Points, in no order, along strands that fork and pass close to each other.
Points whose rows are less than 71.9 apart are linked; no others are. Some points are linked to none.
nuri: [-65 -48 -10 -65 -12 -29 -12  13 -94  18]
nok: [-64 -40 -17 -34 -16  19 -45 -19 -87  36]
Veg: [-15  -8   6 -16 -14   5   3   0   3  27]
Luse: [-29 -18 -10  -9 -20  26 -55 -43 -93  45]
gutu: [ 32   9  15  20 -15   1  -1  -8  11  22]
Raba: [  -5  -26  -24   25   89   35  -42 -104 -106  -44]
Nev: [-15 -16   5 -11 -34   5 -15  -1 -24  53]
Sul: [ 34  48 -13  89 -18  60 -30 -31  49  43]
nefa: [-37  -2  22 -78  40 -13  24  37  54 -44]
bigug: [-64 -36   4 -72  89  18  -3 -22  12 -61]
Saser: [ 50  41 -13  98  -1  35   7  -3  93 -22]
Bek: [ 44  37 -28 107  45  34  13 -48  53  -4]
Dobud: [ 37  37   8  53 -75  15  -8  43  83  -2]
Gateb: [ 51  39 -43 103  76  38  25 -62  36  -6]
zuloz: [  11   -1  -31   53   94   50  -40 -107 -105  -26]
Tuvob: [-20 -14  -3  -6 -46   9 -37 -15 -73  68]
Miro: [-15  14  10 -36 -72 -52  37 100  37   2]
zoluz: [  1  -5  -2  23  61  21  20 -28  70 -37]
Bibod: [ 77  25   6  44   1 -15   1 -28 -37  18]
Gon: [-28 -20   0 -19  68  22   6 -25  50 -31]
pes: [ 36 -25  10 -10  25 -41   4 -38 -70  -9]
Zan: [ 40  12  15  10 -84 -44  11  51  -3  29]
vipo: [ 11  15   3  37  14  27  20  -5  96 -27]
Kog: [ 48  10  15  15 -54 -30   6  19   3  26]
gibul: [ 33  29   6  39 -68  11   8  66 106 -37]
ziv: [  4  10  14 -21 -35 -22  30  71  78 -35]
Nup: [-54  -1  -2 -48 -48 -13  18  69  29  25]
fenab: [ 79  -8  17   5   6 -61  24 -18 -54  -3]
Fudo: [-58 -21  -2 -84 -13 -47  21  71 -20   8]
nizek: [ 58  11   6  34  28  -7 -18 -52 -72  27]
vofe: [-13   6  26 -73   9 -37  44  65  61 -55]
kap: [ 26  43   2  56 -85  25 -15  33  64  25]
zem: [ 25  27   9  11 -47 -10  17  61 105 -42]
gom: [ 33  22 -33  65  80  63 -46 -94 -98  13]
fubuf: [ -80    8    9 -101   47    8   20   37   56  -35]
Tulo: [-61 -31  -2 -67 -24 -38  15  44 -56  24]
zuk: [ 58 -12  24 -10 -13 -76  31   3 -56   4]
beso: [ 38  42   0  72 -41  36 -17  -2  53  34]
tukun: [ -1  24  -7  58   8  62 -18 -41  53  28]
fasog: [ 63  49 -17  98  14  26  12 -24  68  -4]
Libif: [  9  13  -1  40   6  32  -9 -30  40  24]
vuba: [ 22  33  -2  67 -20  48  -1   3 107 -15]
tek: [-12  16   2   5 -77   5   0  42  31  45]
vug: [ -72  -52  -19  -51  -19    3  -39   -8 -101   12]
teli: [ -17  -46   -5  -13   81   14  -33  -89 -100  -54]
nemir: [-16 -65   1 -24  66  -8 -21 -66 -97 -52]
nika: [-46 -32   1 -46  82  25  -1 -32  24 -40]
Koso: [  3 -44   6 -22  49 -23  -9 -54 -67 -35]
Ruso: [ 12   4  23 -31 -20 -36  38  51  53 -30]
rifop: [-80 -25   9 -99  57  12   0   9  16 -35]
Sigi: [  3  10  15  -7 -88 -52  28  83  15  16]
tela: [-46  17  -2 -55 -59 -44  37  97  36  10]
nuduz: [-34 -19   7 -77 -23 -67  36  72  -8  -5]
vazuk: [-38   0  -5 -15 -74   2   1  53  21  54]
dal: [ 37 -12  18 -24 -30 -70  24  28 -33   8]
pugi: [-96 -50  -4 -80  35  16 -27 -13 -55 -24]
zegut: [ 10 -25  16 -42 -27 -67  33  40 -19   1]
duti: [ 45  32 -24  71  67  66 -39 -90 -70  30]
zadez: [ 55  21 -10  48  35  27 -32 -61 -71  37]

A fork is a point with three links, a tip a point with one. Leave the first point through the second and follow the links. Name the first fork or tip that comes.
teli, Raba => Bibod
gibul, Dobud => gutu
Zan, Sigi => tek
Saser, fasog => Gateb

Name the points in between on the shortest way along the links from the first point to the second, in order.
Koso, zuk => pes fenab
teli, nizek => Raba zuloz gom duti zadez
gibul, nefa => zem ziv Ruso vofe
Miro, Veg => Sigi Zan Kog gutu
